Points, in no order, along strands that fork, close into loops and pass close to each other.
(in the rows, 128 means zero)
Two points are linked if the straight distance between their rows is under 94.7. Some points are linked to none.
Z42: 110, 121, 117, 177, 112, 134, 118, 97, 138, 162, 119, 154, 114, 112, 117, 159, 166, 109, 59, 151, 136, 155, 132, 91, 108, 98, 124, 117, 157, 115, 124
Z54: 101, 136, 110, 110, 93, 115, 104, 83, 126, 130, 137, 117, 134, 177, 111, 102, 91, 107, 86, 84, 86, 134, 135, 81, 123, 151, 150, 88, 139, 132, 155
Z681: 94, 108, 132, 168, 99, 127, 105, 108, 120, 149, 68, 161, 120, 111, 102, 122, 134, 98, 102, 170, 123, 141, 115, 80, 138, 100, 141, 143, 90, 107, 147
Z577: 178, 160, 98, 156, 148, 123, 94, 113, 106, 143, 105, 120, 88, 173, 114, 136, 162, 122, 130, 103, 64, 159, 128, 76, 123, 165, 128, 132, 128, 112, 185
Z565: 156, 138, 132, 101, 197, 167, 130, 151, 116, 74, 185, 156, 147, 118, 131, 95, 82, 168, 191, 96, 134, 115, 172, 112, 128, 108, 138, 154, 137, 121, 137
Z79: 122, 143, 128, 123, 127, 156, 110, 115, 80, 95, 133, 165, 152, 183, 132, 61, 101, 138, 132, 160, 114, 116, 148, 126, 97, 147, 164, 152, 148, 79, 137
Z842: 156, 129, 107, 122, 131, 121, 126, 120, 149, 178, 118, 86, 99, 107, 96, 176, 203, 162, 118, 141, 102, 159, 110, 110, 122, 135, 113, 126, 133, 125, 116
Z404: 86, 100, 133, 149, 104, 118, 157, 159, 119, 149, 107, 139, 125, 83, 108, 160, 138, 118, 120, 162, 144, 129, 97, 145, 169, 70, 112, 87, 127, 148, 114
Z671: 128, 117, 111, 148, 67, 95, 117, 75, 141, 150, 104, 138, 99, 99, 122, 163, 178, 117, 101, 130, 106, 165, 102, 86, 142, 116, 117, 125, 129, 131, 144
Z727: 83, 100, 162, 87, 110, 132, 120, 133, 114, 83, 148, 158, 176, 108, 144, 85, 109, 112, 127, 144, 188, 96, 87, 179, 154, 111, 138, 127, 145, 150, 128
Z561: 154, 131, 122, 133, 138, 129, 129, 157, 124, 165, 89, 121, 102, 122, 113, 152, 185, 127, 128, 161, 121, 137, 122, 125, 126, 144, 112, 158, 94, 103, 121
Z336: 118, 142, 128, 138, 219, 150, 122, 136, 116, 72, 130, 177, 137, 137, 148, 104, 81, 166, 156, 84, 149, 137, 158, 150, 119, 121, 120, 141, 135, 121, 136
Z679: 148, 164, 104, 118, 48, 107, 95, 83, 122, 120, 118, 107, 131, 145, 101, 154, 111, 112, 155, 78, 57, 154, 101, 87, 136, 169, 123, 144, 143, 161, 156
Z101: 74, 149, 151, 130, 128, 154, 113, 124, 98, 97, 131, 161, 169, 155, 136, 80, 87, 114, 85, 148, 142, 89, 124, 138, 114, 143, 151, 133, 139, 114, 119
Z59: 156, 142, 150, 117, 187, 117, 176, 148, 137, 167, 183, 109, 128, 163, 156, 171, 101, 141, 138, 68, 121, 124, 165, 115, 131, 132, 111, 111, 137, 151, 111
Z368: 138, 117, 146, 58, 80, 112, 135, 104, 146, 156, 177, 80, 177, 140, 126, 124, 111, 154, 141, 112, 101, 139, 127, 140, 105, 152, 168, 92, 137, 139, 123
Z237: 101, 145, 143, 158, 153, 155, 119, 128, 96, 83, 113, 159, 145, 148, 165, 95, 91, 105, 96, 134, 141, 85, 135, 156, 126, 142, 122, 131, 129, 106, 114
Z832: 158, 150, 108, 172, 148, 138, 94, 112, 108, 131, 88, 120, 89, 185, 113, 91, 143, 103, 123, 133, 77, 158, 130, 76, 116, 164, 129, 141, 123, 114, 176
Z310: 91, 142, 124, 128, 124, 153, 123, 126, 108, 131, 136, 125, 145, 161, 127, 124, 104, 116, 57, 122, 116, 108, 157, 105, 111, 142, 128, 85, 146, 117, 110
Z15: 93, 126, 93, 121, 78, 103, 114, 60, 140, 134, 130, 117, 134, 149, 119, 120, 114, 98, 80, 93, 88, 122, 138, 88, 130, 142, 132, 94, 149, 121, 134
Z810: 121, 111, 105, 95, 83, 91, 144, 69, 171, 161, 141, 88, 118, 108, 127, 181, 158, 140, 100, 106, 85, 154, 98, 120, 130, 120, 117, 90, 154, 137, 113
Z707: 89, 110, 127, 88, 58, 111, 158, 121, 129, 145, 115, 130, 159, 123, 128, 126, 125, 107, 96, 139, 125, 91, 105, 153, 155, 96, 132, 95, 118, 123, 108
Z924: 130, 153, 116, 171, 134, 141, 74, 117, 122, 114, 78, 112, 102, 179, 102, 77, 130, 102, 112, 140, 86, 163, 135, 70, 118, 155, 119, 145, 131, 124, 182
Z819: 141, 152, 139, 157, 223, 124, 138, 156, 127, 119, 145, 144, 115, 132, 167, 141, 84, 151, 108, 76, 150, 138, 175, 124, 120, 124, 86, 97, 133, 145, 123
Z458: 156, 132, 133, 139, 145, 131, 151, 165, 137, 155, 114, 111, 103, 117, 116, 152, 170, 124, 156, 156, 129, 127, 119, 143, 131, 143, 112, 161, 103, 121, 105
Z228: 101, 118, 101, 95, 62, 102, 125, 76, 143, 139, 115, 117, 132, 133, 130, 134, 134, 107, 80, 108, 95, 125, 124, 111, 129, 136, 137, 104, 128, 115, 120
Z107: 129, 127, 104, 210, 174, 163, 157, 135, 105, 137, 107, 144, 114, 141, 146, 133, 109, 87, 84, 140, 121, 131, 145, 93, 98, 139, 110, 140, 124, 99, 166
Z751: 130, 135, 141, 151, 158, 143, 150, 153, 103, 107, 118, 170, 122, 125, 141, 117, 128, 132, 185, 151, 126, 136, 131, 146, 95, 158, 134, 194, 113, 97, 141
Z666: 125, 131, 139, 76, 110, 147, 125, 138, 120, 96, 173, 125, 162, 93, 125, 86, 124, 150, 179, 177, 136, 109, 114, 145, 120, 131, 157, 137, 163, 122, 98
Z131: 112, 128, 141, 93, 89, 118, 155, 145, 156, 126, 173, 88, 149, 107, 121, 141, 113, 117, 146, 140, 180, 102, 104, 187, 165, 93, 161, 104, 132, 175, 112
Z657: 126, 135, 133, 180, 184, 146, 154, 158, 108, 132, 88, 154, 109, 106, 149, 151, 139, 110, 132, 153, 138, 133, 121, 118, 111, 151, 106, 170, 89, 111, 148
Z90: 125, 122, 137, 61, 91, 118, 148, 120, 138, 144, 191, 94, 189, 141, 132, 107, 90, 149, 134, 130, 118, 125, 125, 153, 111, 142, 162, 90, 153, 145, 108
Z936: 153, 108, 114, 94, 186, 165, 125, 144, 104, 59, 177, 150, 154, 92, 134, 80, 78, 145, 200, 107, 139, 101, 150, 118, 145, 125, 131, 146, 129, 119, 138
Z865: 138, 135, 109, 82, 32, 95, 109, 71, 145, 126, 110, 96, 136, 126, 124, 142, 147, 118, 107, 95, 79, 132, 111, 128, 144, 136, 136, 119, 136, 135, 126
Z952: 189, 128, 128, 99, 131, 119, 140, 125, 153, 178, 149, 59, 113, 155, 101, 170, 154, 162, 153, 114, 90, 149, 123, 134, 127, 150, 148, 109, 128, 136, 92
Z445: 120, 105, 123, 120, 87, 100, 158, 127, 156, 182, 109, 105, 101, 93, 90, 169, 180, 155, 142, 160, 125, 163, 85, 126, 162, 88, 130, 123, 108, 134, 129
Z202: 168, 150, 148, 132, 204, 137, 147, 151, 143, 111, 185, 141, 122, 136, 132, 140, 103, 177, 187, 87, 138, 143, 165, 123, 123, 120, 151, 150, 138, 146, 99
Z885: 194, 131, 127, 127, 151, 109, 126, 132, 115, 173, 129, 113, 95, 155, 118, 149, 179, 149, 177, 108, 81, 173, 131, 106, 112, 180, 135, 151, 110, 106, 165
Z572: 145, 139, 117, 110, 122, 121, 153, 150, 174, 172, 146, 67, 103, 115, 95, 195, 165, 156, 129, 147, 131, 137, 105, 139, 146, 108, 141, 123, 127, 153, 82
Z615: 68, 132, 144, 131, 116, 136, 108, 106, 109, 115, 127, 146, 164, 168, 120, 56, 81, 106, 82, 154, 128, 109, 132, 113, 113, 150, 158, 142, 130, 113, 144
Z675: 127, 122, 132, 122, 34, 104, 86, 98, 130, 112, 88, 139, 140, 131, 114, 84, 135, 105, 143, 144, 120, 136, 117, 102, 144, 152, 151, 177, 91, 119, 167
Z758: 65, 127, 132, 132, 98, 128, 95, 98, 124, 123, 113, 138, 155, 171, 111, 58, 89, 99, 91, 153, 122, 116, 139, 96, 116, 154, 149, 148, 116, 114, 164
Z933: 108, 137, 127, 128, 115, 162, 96, 122, 85, 77, 121, 176, 155, 136, 123, 65, 116, 133, 146, 187, 128, 110, 131, 125, 103, 145, 168, 175, 136, 79, 135
Z135: 134, 141, 127, 139, 124, 129, 101, 140, 124, 157, 78, 129, 100, 119, 105, 148, 187, 138, 113, 162, 117, 155, 116, 99, 127, 139, 125, 160, 99, 101, 137
Z940: 107, 109, 141, 113, 44, 117, 104, 109, 119, 129, 96, 160, 155, 128, 119, 86, 129, 108, 133, 168, 135, 109, 106, 123, 140, 132, 162, 155, 83, 111, 153
Z43: 90, 102, 142, 149, 133, 140, 124, 165, 120, 124, 98, 143, 117, 84, 135, 151, 135, 117, 103, 140, 164, 112, 119, 162, 164, 66, 97, 88, 135, 157, 106
Z811: 143, 145, 128, 156, 181, 145, 156, 144, 102, 162, 132, 143, 101, 165, 145, 148, 124, 134, 120, 119, 102, 155, 146, 90, 103, 159, 114, 131, 106, 113, 159
Z580: 105, 134, 125, 150, 218, 148, 114, 124, 123, 69, 113, 181, 140, 135, 163, 101, 75, 153, 131, 97, 158, 129, 149, 156, 112, 122, 117, 128, 127, 120, 147
Z446: 157, 124, 146, 54, 75, 107, 112, 90, 138, 142, 177, 93, 172, 147, 126, 116, 106, 157, 155, 96, 85, 161, 132, 119, 104, 155, 166, 89, 149, 136, 150
Z585: 141, 131, 106, 197, 206, 147, 150, 163, 126, 131, 114, 146, 118, 81, 158, 164, 118, 118, 83, 114, 160, 139, 155, 123, 107, 122, 80, 129, 129, 132, 143
Z175: 142, 125, 100, 156, 152, 142, 157, 135, 108, 159, 145, 132, 125, 149, 148, 167, 132, 114, 87, 102, 106, 124, 168, 106, 110, 133, 89, 97, 160, 111, 118
Z217: 134, 155, 96, 147, 105, 111, 90, 82, 133, 138, 125, 121, 102, 132, 103, 153, 143, 121, 104, 95, 77, 167, 113, 64, 122, 148, 126, 113, 156, 146, 157
Z482: 166, 129, 148, 128, 171, 132, 156, 149, 121, 160, 161, 136, 111, 152, 127, 135, 142, 159, 204, 127, 108, 169, 146, 105, 93, 156, 147, 169, 125, 116, 139
Z687: 133, 133, 116, 166, 215, 128, 141, 157, 129, 126, 138, 146, 119, 107, 165, 150, 90, 132, 92, 88, 153, 133, 172, 131, 115, 121, 78, 105, 134, 142, 128
Z807: 132, 135, 127, 120, 142, 116, 139, 157, 160, 126, 136, 84, 110, 117, 135, 148, 130, 125, 115, 115, 161, 87, 130, 180, 161, 102, 122, 107, 130, 170, 77
Z965: 112, 152, 146, 150, 177, 144, 166, 138, 104, 114, 156, 167, 138, 184, 181, 126, 73, 122, 100, 91, 110, 117, 166, 119, 122, 133, 109, 103, 135, 119, 143
Z556: 135, 130, 104, 142, 151, 149, 150, 129, 104, 161, 147, 136, 113, 180, 149, 151, 119, 111, 87, 101, 89, 123, 167, 94, 115, 138, 105, 89, 152, 103, 127
Z897: 92, 131, 104, 168, 121, 136, 81, 96, 142, 122, 86, 115, 115, 149, 95, 87, 125, 88, 83, 142, 97, 162, 137, 62, 118, 136, 109, 141, 142, 124, 184
Z576: 153, 140, 137, 89, 137, 131, 139, 131, 131, 101, 183, 112, 165, 131, 148, 89, 100, 150, 148, 109, 147, 96, 139, 181, 138, 125, 143, 100, 174, 150, 73
Z61: 132, 123, 122, 135, 39, 105, 90, 95, 130, 117, 71, 134, 128, 126, 104, 112, 147, 101, 147, 131, 110, 154, 115, 90, 159, 146, 139, 177, 87, 127, 162
Z154: 160, 145, 100, 145, 130, 114, 101, 99, 127, 162, 121, 108, 94, 111, 103, 177, 210, 162, 106, 113, 86, 168, 110, 93, 115, 147, 108, 111, 148, 126, 137
Z57: 168, 119, 115, 97, 156, 130, 147, 121, 123, 84, 190, 131, 155, 120, 153, 80, 89, 141, 173, 96, 148, 85, 146, 170, 141, 113, 147, 124, 156, 139, 86
Z64: 135, 125, 124, 95, 62, 100, 102, 121, 144, 132, 118, 110, 132, 124, 107, 133, 146, 137, 136, 121, 104, 168, 116, 104, 117, 164, 149, 146, 106, 125, 156
Z376: 107, 115, 120, 148, 95, 119, 123, 98, 139, 161, 108, 150, 107, 98, 113, 162, 172, 122, 80, 152, 125, 157, 117, 88, 127, 105, 121, 117, 130, 115, 132
Z498: 141, 117, 134, 80, 50, 103, 113, 110, 148, 127, 133, 110, 146, 111, 121, 102, 139, 146, 159, 140, 117, 154, 119, 121, 111, 166, 154, 142, 112, 123, 150
Z860: 109, 109, 153, 109, 91, 127, 139, 169, 137, 149, 107, 125, 128, 105, 100, 136, 143, 135, 149, 167, 149, 133, 95, 146, 141, 106, 137, 129, 97, 135, 129
Z44: 95, 120, 114, 198, 118, 138, 104, 88, 137, 151, 104, 142, 119, 126, 105, 121, 146, 89, 59, 148, 130, 154, 136, 74, 103, 97, 118, 130, 164, 109, 149
Z433: 150, 144, 123, 155, 187, 150, 144, 137, 103, 157, 138, 142, 89, 184, 141, 141, 136, 135, 118, 118, 98, 166, 138, 64, 94, 158, 134, 135, 113, 113, 195
Z831: 82, 116, 156, 90, 128, 136, 110, 134, 116, 76, 136, 160, 168, 116, 156, 86, 101, 126, 100, 123, 192, 91, 100, 182, 151, 116, 129, 118, 149, 149, 113
Z67: 159, 149, 129, 135, 111, 117, 81, 138, 119, 136, 81, 125, 101, 128, 104, 123, 178, 136, 143, 156, 114, 172, 116, 101, 117, 176, 143, 177, 95, 100, 156
Z945: 134, 81, 113, 120, 165, 149, 122, 123, 127, 47, 134, 158, 139, 95, 144, 89, 121, 126, 192, 128, 184, 99, 127, 165, 138, 106, 118, 170, 119, 127, 131
Z5: 133, 160, 102, 137, 87, 110, 86, 94, 128, 121, 112, 112, 116, 146, 90, 142, 119, 108, 133, 91, 77, 166, 112, 71, 124, 161, 130, 138, 134, 148, 169
Z477: 138, 126, 95, 190, 148, 144, 151, 130, 115, 146, 126, 148, 122, 129, 147, 167, 139, 102, 62, 112, 130, 122, 154, 125, 108, 112, 94, 113, 170, 108, 103
Z641: 155, 122, 103, 163, 176, 113, 171, 159, 140, 151, 134, 112, 100, 89, 139, 177, 157, 113, 116, 125, 144, 113, 138, 143, 144, 107, 83, 128, 129, 157, 95
Z304: 122, 137, 145, 169, 184, 149, 141, 156, 110, 103, 100, 173, 117, 109, 140, 130, 131, 124, 176, 153, 145, 142, 116, 139, 100, 147, 124, 198, 100, 104, 147
Z806: 118, 136, 129, 101, 121, 162, 100, 135, 84, 70, 128, 165, 157, 106, 122, 73, 131, 140, 174, 195, 126, 105, 128, 123, 109, 137, 154, 173, 136, 80, 134
Z511: 95, 114, 111, 178, 97, 112, 100, 62, 148, 137, 105, 133, 117, 121, 102, 108, 139, 80, 84, 131, 109, 153, 134, 73, 129, 119, 109, 138, 150, 118, 165
Z563: 115, 114, 161, 116, 77, 124, 130, 169, 127, 145, 104, 133, 124, 96, 91, 120, 150, 137, 186, 184, 155, 137, 87, 153, 139, 108, 145, 141, 97, 131, 140
Z117: 167, 135, 138, 119, 180, 119, 178, 141, 138, 187, 172, 97, 119, 164, 138, 184, 132, 150, 155, 85, 111, 146, 152, 107, 130, 139, 124, 118, 123, 152, 108
Z86: 111, 110, 167, 110, 92, 147, 111, 157, 119, 103, 122, 153, 142, 93, 107, 103, 151, 139, 197, 199, 168, 121, 93, 153, 127, 107, 151, 149, 116, 118, 134
Z726: 158, 167, 96, 155, 121, 110, 85, 90, 123, 151, 123, 120, 89, 117, 102, 172, 180, 144, 111, 104, 78, 173, 108, 77, 115, 151, 114, 112, 158, 138, 157
Z378: 159, 153, 122, 124, 117, 118, 148, 164, 160, 149, 143, 73, 98, 119, 94, 193, 153, 143, 146, 146, 157, 115, 113, 173, 174, 99, 151, 121, 121, 165, 91
Z185: 112, 126, 132, 128, 156, 132, 126, 144, 125, 100, 112, 137, 131, 114, 166, 121, 110, 113, 92, 106, 159, 79, 147, 175, 138, 117, 85, 106, 130, 140, 105
Z186: 103, 93, 160, 128, 136, 135, 102, 152, 114, 92, 105, 123, 118, 116, 129, 105, 126, 129, 157, 149, 213, 111, 99, 196, 174, 85, 119, 108, 114, 160, 119
Z705: 124, 142, 131, 90, 100, 120, 98, 109, 126, 140, 134, 111, 132, 182, 119, 122, 111, 139, 103, 88, 88, 154, 138, 98, 114, 152, 160, 92, 141, 123, 148
Z764: 113, 91, 126, 136, 186, 138, 120, 118, 137, 63, 113, 165, 139, 110, 157, 96, 115, 133, 168, 119, 189, 109, 123, 173, 127, 110, 114, 164, 109, 119, 135
Z997: 84, 115, 127, 136, 78, 115, 97, 77, 127, 125, 87, 136, 145, 145, 108, 70, 108, 76, 93, 150, 116, 105, 133, 92, 147, 134, 132, 153, 103, 110, 161
Z773: 144, 125, 120, 130, 188, 99, 148, 126, 154, 104, 163, 127, 110, 129, 158, 121, 95, 150, 153, 81, 171, 107, 143, 166, 123, 115, 139, 114, 117, 167, 94
Z91: 140, 143, 125, 125, 123, 118, 138, 166, 155, 135, 137, 78, 94, 113, 111, 177, 142, 132, 144, 137, 175, 104, 116, 185, 175, 90, 145, 106, 121, 173, 90
Z227: 142, 139, 139, 136, 171, 130, 162, 155, 107, 161, 134, 137, 117, 163, 142, 142, 128, 142, 160, 123, 109, 154, 149, 116, 104, 161, 120, 142, 111, 112, 138
Z834: 145, 144, 143, 74, 88, 115, 93, 108, 128, 140, 143, 105, 143, 173, 114, 130, 118, 151, 132, 86, 80, 166, 132, 104, 112, 163, 160, 103, 143, 134, 162
Z660: 119, 95, 146, 106, 37, 113, 118, 127, 107, 135, 97, 157, 154, 118, 114, 86, 130, 116, 159, 175, 144, 108, 87, 144, 146, 113, 155, 131, 90, 108, 148
Z92: 93, 134, 131, 178, 140, 165, 105, 127, 114, 130, 88, 129, 129, 148, 121, 104, 114, 89, 65, 169, 125, 109, 150, 96, 110, 122, 119, 137, 128, 92, 136
Z320: 149, 132, 133, 126, 137, 140, 140, 137, 98, 113, 139, 157, 134, 150, 136, 102, 124, 145, 187, 149, 105, 133, 149, 136, 95, 150, 142, 164, 132, 88, 128
Z478: 132, 121, 162, 115, 110, 155, 107, 159, 113, 89, 115, 157, 129, 94, 110, 100, 162, 141, 210, 205, 156, 118, 105, 150, 128, 104, 141, 166, 119, 109, 129
Z876: 117, 158, 158, 139, 201, 140, 156, 146, 122, 110, 158, 164, 134, 170, 178, 130, 72, 146, 108, 77, 129, 131, 173, 125, 123, 120, 102, 108, 137, 130, 144
Z487: 138, 129, 114, 129, 130, 118, 145, 143, 159, 181, 133, 89, 100, 109, 101, 184, 189, 153, 114, 150, 126, 137, 112, 130, 138, 106, 107, 121, 142, 133, 89
Z962: 80, 130, 122, 157, 122, 157, 122, 136, 121, 124, 125, 147, 139, 125, 137, 143, 111, 98, 40, 132, 131, 100, 151, 111, 117, 105, 118, 95, 161, 121, 97
Z486: 136, 105, 138, 76, 30, 109, 127, 120, 132, 137, 129, 124, 150, 100, 123, 88, 138, 129, 183, 191, 136, 114, 96, 154, 146, 117, 157, 133, 108, 110, 150
Z427: 120, 136, 123, 88, 93, 121, 162, 145, 176, 144, 174, 65, 149, 114, 112, 168, 118, 132, 125, 134, 153, 111, 116, 182, 151, 103, 164, 101, 131, 175, 97
Z82: 108, 115, 116, 80, 84, 114, 172, 128, 167, 157, 155, 76, 150, 122, 116, 162, 129, 132, 112, 126, 120, 118, 112, 156, 141, 107, 137, 101, 129, 147, 99
Z803: 149, 132, 113, 157, 187, 120, 176, 163, 137, 150, 140, 116, 106, 101, 136, 171, 137, 128, 128, 116, 136, 128, 142, 131, 126, 132, 85, 134, 115, 156, 107
Z835: 106, 106, 119, 137, 194, 118, 124, 116, 146, 95, 114, 152, 126, 114, 185, 115, 92, 119, 110, 97, 174, 82, 140, 177, 122, 118, 85, 114, 109, 132, 122
Z122: 130, 116, 110, 79, 96, 93, 133, 85, 154, 162, 144, 80, 127, 124, 116, 174, 137, 147, 114, 83, 73, 164, 112, 114, 119, 134, 133, 85, 151, 147, 121
Z605: 115, 141, 143, 76, 119, 122, 153, 145, 134, 125, 175, 102, 180, 142, 138, 111, 94, 142, 108, 113, 144, 106, 127, 169, 128, 136, 141, 87, 161, 156, 84
Z294: 145, 144, 136, 112, 207, 165, 125, 148, 118, 73, 163, 175, 150, 142, 143, 98, 79, 174, 165, 82, 139, 122, 172, 132, 128, 106, 125, 149, 145, 112, 145
Z105: 140, 129, 134, 158, 187, 121, 154, 154, 143, 118, 132, 134, 102, 102, 142, 140, 120, 127, 157, 116, 159, 125, 128, 155, 124, 141, 104, 154, 104, 151, 115
Z780: 143, 132, 130, 114, 127, 145, 131, 128, 83, 111, 146, 165, 139, 170, 137, 90, 122, 144, 168, 144, 100, 125, 156, 124, 99, 152, 156, 154, 145, 80, 138
Z147: 112, 117, 128, 172, 124, 142, 132, 157, 127, 141, 114, 154, 119, 89, 141, 163, 151, 109, 74, 145, 153, 120, 132, 136, 138, 67, 94, 101, 157, 137, 96
Z697: 114, 124, 132, 96, 154, 136, 113, 117, 119, 70, 141, 147, 161, 138, 167, 77, 90, 136, 109, 102, 171, 84, 122, 189, 138, 127, 115, 118, 162, 132, 99
Z854: 151, 118, 132, 61, 28, 104, 115, 93, 142, 116, 146, 110, 152, 100, 138, 82, 140, 140, 174, 173, 115, 127, 113, 140, 134, 146, 158, 131, 118, 112, 149
Z192: 134, 134, 109, 202, 195, 160, 161, 161, 106, 135, 108, 146, 115, 103, 152, 162, 127, 114, 97, 136, 144, 142, 140, 106, 106, 138, 95, 146, 116, 117, 152
Z363: 113, 138, 119, 137, 131, 153, 120, 127, 104, 144, 130, 124, 124, 186, 128, 124, 104, 117, 68, 121, 100, 115, 163, 94, 110, 141, 126, 85, 149, 105, 117
Z460: 100, 142, 142, 88, 122, 126, 141, 149, 129, 124, 150, 112, 170, 139, 138, 125, 104, 136, 89, 113, 137, 106, 134, 160, 124, 134, 127, 91, 151, 151, 88
Z907: 146, 113, 121, 116, 182, 113, 144, 119, 142, 89, 169, 139, 139, 121, 152, 102, 87, 154, 174, 78, 166, 99, 147, 167, 124, 121, 139, 121, 134, 155, 99
Z659: 83, 111, 123, 133, 63, 119, 104, 72, 125, 135, 85, 138, 142, 136, 115, 82, 119, 86, 80, 139, 117, 99, 129, 98, 158, 115, 133, 131, 116, 107, 138
Z900: 85, 130, 160, 179, 148, 167, 93, 128, 104, 87, 86, 154, 144, 124, 162, 103, 103, 91, 81, 149, 156, 84, 126, 141, 138, 119, 116, 131, 116, 113, 126
Z206: 151, 127, 106, 152, 144, 123, 160, 145, 148, 169, 132, 109, 106, 99, 124, 184, 188, 126, 104, 148, 136, 121, 129, 137, 138, 98, 87, 117, 149, 135, 85
Z887: 107, 111, 152, 90, 72, 116, 159, 143, 138, 135, 153, 114, 159, 101, 118, 115, 117, 121, 156, 157, 161, 96, 93, 178, 155, 101, 146, 111, 129, 151, 130
Z963: 115, 126, 113, 199, 157, 167, 132, 127, 102, 129, 91, 127, 112, 153, 138, 105, 110, 82, 79, 163, 113, 113, 146, 92, 100, 134, 116, 143, 134, 84, 146
Z75: 130, 111, 130, 112, 77, 98, 125, 126, 151, 162, 98, 111, 107, 93, 92, 161, 183, 147, 137, 140, 114, 176, 87, 113, 150, 114, 133, 148, 94, 132, 145
Z229: 87, 122, 148, 127, 133, 145, 121, 156, 125, 107, 113, 142, 138, 104, 149, 136, 118, 118, 78, 126, 162, 83, 126, 160, 155, 91, 97, 96, 132, 153, 106
Z149: 117, 129, 122, 170, 135, 155, 134, 143, 118, 131, 117, 149, 125, 115, 144, 157, 137, 99, 55, 136, 137, 107, 152, 125, 121, 101, 101, 114, 156, 112, 101
Z63: 155, 129, 127, 123, 172, 104, 172, 147, 138, 145, 163, 104, 130, 143, 156, 153, 97, 127, 131, 72, 122, 104, 162, 144, 137, 126, 109, 94, 132, 156, 78
Z549: 188, 147, 113, 137, 146, 117, 108, 120, 109, 161, 113, 120, 90, 162, 117, 145, 177, 134, 147, 104, 70, 169, 124, 93, 127, 171, 124, 136, 120, 109, 174
Z743: 157, 129, 124, 84, 113, 114, 118, 115, 153, 169, 145, 67, 121, 137, 98, 171, 152, 157, 126, 97, 82, 167, 119, 122, 113, 144, 139, 105, 143, 138, 116
Z976: 94, 105, 130, 151, 191, 138, 117, 111, 126, 68, 104, 173, 133, 122, 184, 103, 96, 123, 128, 108, 176, 100, 134, 169, 118, 125, 102, 137, 106, 119, 139
Z837: 150, 130, 144, 143, 145, 123, 154, 162, 139, 128, 122, 126, 112, 119, 133, 134, 145, 122, 171, 143, 139, 117, 125, 167, 127, 139, 118, 162, 109, 127, 102
Z194: 136, 102, 139, 161, 179, 122, 141, 149, 149, 109, 111, 136, 87, 99, 142, 139, 135, 118, 168, 131, 187, 117, 109, 176, 148, 107, 104, 154, 88, 157, 132
Z454: 166, 128, 146, 100, 97, 122, 121, 145, 158, 148, 144, 78, 117, 122, 98, 129, 154, 166, 180, 164, 119, 152, 116, 138, 106, 150, 163, 139, 124, 126, 107
Z649: 74, 130, 156, 170, 134, 174, 103, 135, 110, 113, 86, 150, 148, 125, 131, 106, 109, 87, 73, 164, 145, 92, 128, 117, 134, 102, 129, 130, 112, 109, 125
Z654: 145, 91, 99, 101, 186, 156, 117, 132, 115, 47, 157, 149, 150, 87, 138, 79, 93, 144, 197, 114, 168, 104, 140, 133, 132, 127, 130, 152, 120, 117, 139
Z621: 153, 140, 142, 126, 88, 123, 70, 138, 130, 120, 87, 144, 113, 117, 103, 109, 170, 145, 165, 172, 122, 177, 125, 103, 106, 168, 151, 180, 102, 102, 159
Z787: 152, 149, 108, 83, 40, 99, 100, 71, 128, 121, 121, 91, 145, 144, 115, 141, 117, 113, 130, 74, 65, 134, 116, 116, 136, 158, 134, 124, 143, 146, 137
Z360: 139, 101, 152, 147, 145, 131, 121, 146, 134, 96, 110, 128, 99, 118, 135, 117, 141, 121, 179, 140, 199, 99, 110, 192, 158, 90, 118, 141, 102, 151, 117
Z114: 148, 132, 120, 115, 155, 104, 152, 140, 149, 123, 150, 81, 117, 129, 149, 138, 106, 127, 111, 88, 140, 84, 147, 176, 145, 116, 116, 85, 140, 169, 62
Z569: 139, 130, 115, 126, 61, 88, 115, 81, 138, 145, 96, 119, 98, 96, 107, 169, 181, 124, 130, 121, 96, 172, 85, 99, 153, 119, 118, 147, 115, 143, 149
Z983: 86, 115, 126, 83, 74, 113, 166, 126, 147, 150, 133, 113, 155, 118, 123, 143, 129, 117, 97, 134, 124, 105, 112, 143, 143, 109, 128, 99, 129, 134, 110
Z756: 98, 100, 155, 87, 74, 120, 147, 142, 118, 112, 148, 140, 173, 104, 129, 98, 114, 110, 153, 158, 170, 91, 83, 173, 157, 107, 147, 119, 133, 142, 134
Z411: 96, 108, 133, 127, 96, 115, 154, 161, 131, 165, 103, 125, 115, 94, 96, 159, 153, 131, 134, 166, 137, 136, 92, 139, 158, 79, 118, 109, 108, 138, 118
Z312: 174, 153, 156, 138, 193, 134, 155, 161, 133, 144, 173, 132, 119, 142, 126, 149, 124, 170, 198, 111, 131, 160, 147, 113, 108, 137, 141, 161, 129, 141, 107
Z722: 169, 151, 139, 139, 208, 112, 134, 149, 156, 119, 165, 129, 102, 132, 143, 145, 103, 173, 159, 75, 163, 134, 147, 140, 125, 116, 139, 120, 118, 168, 92
Z123: 187, 126, 127, 122, 150, 118, 168, 137, 144, 179, 156, 80, 114, 154, 122, 171, 143, 142, 164, 113, 104, 139, 135, 134, 129, 154, 134, 122, 119, 136, 94

A piece is all that can be reached along the links. How many separate loops has the piece of each point below (a circle has one, a figure eight two, a Y none), and how many tips (points with one link)?
Z837 => loops 0, tips 5
Z229 => loops 2, tips 2
Z486 => loops 0, tips 2
Z751 => loops 0, tips 3
Z707 => loops 0, tips 2

How many points has the smallest loop of links through each point below? Write 0 if it is on no loop.
Z962 => 7
Z764 => 9
Z897 => 0

Name the points in between on the shortest way along the links from the first point to the second, in order.
Z15; Z726 => Z228, Z865, Z787, Z679, Z5, Z217
Z997; Z92 => Z758, Z615, Z101, Z237, Z900, Z649
Z933; Z751 => Z79, Z780, Z320
Z64; Z675 => Z498, Z854, Z486, Z660, Z940
Z563; Z835 => Z860, Z411, Z404, Z43, Z229, Z185
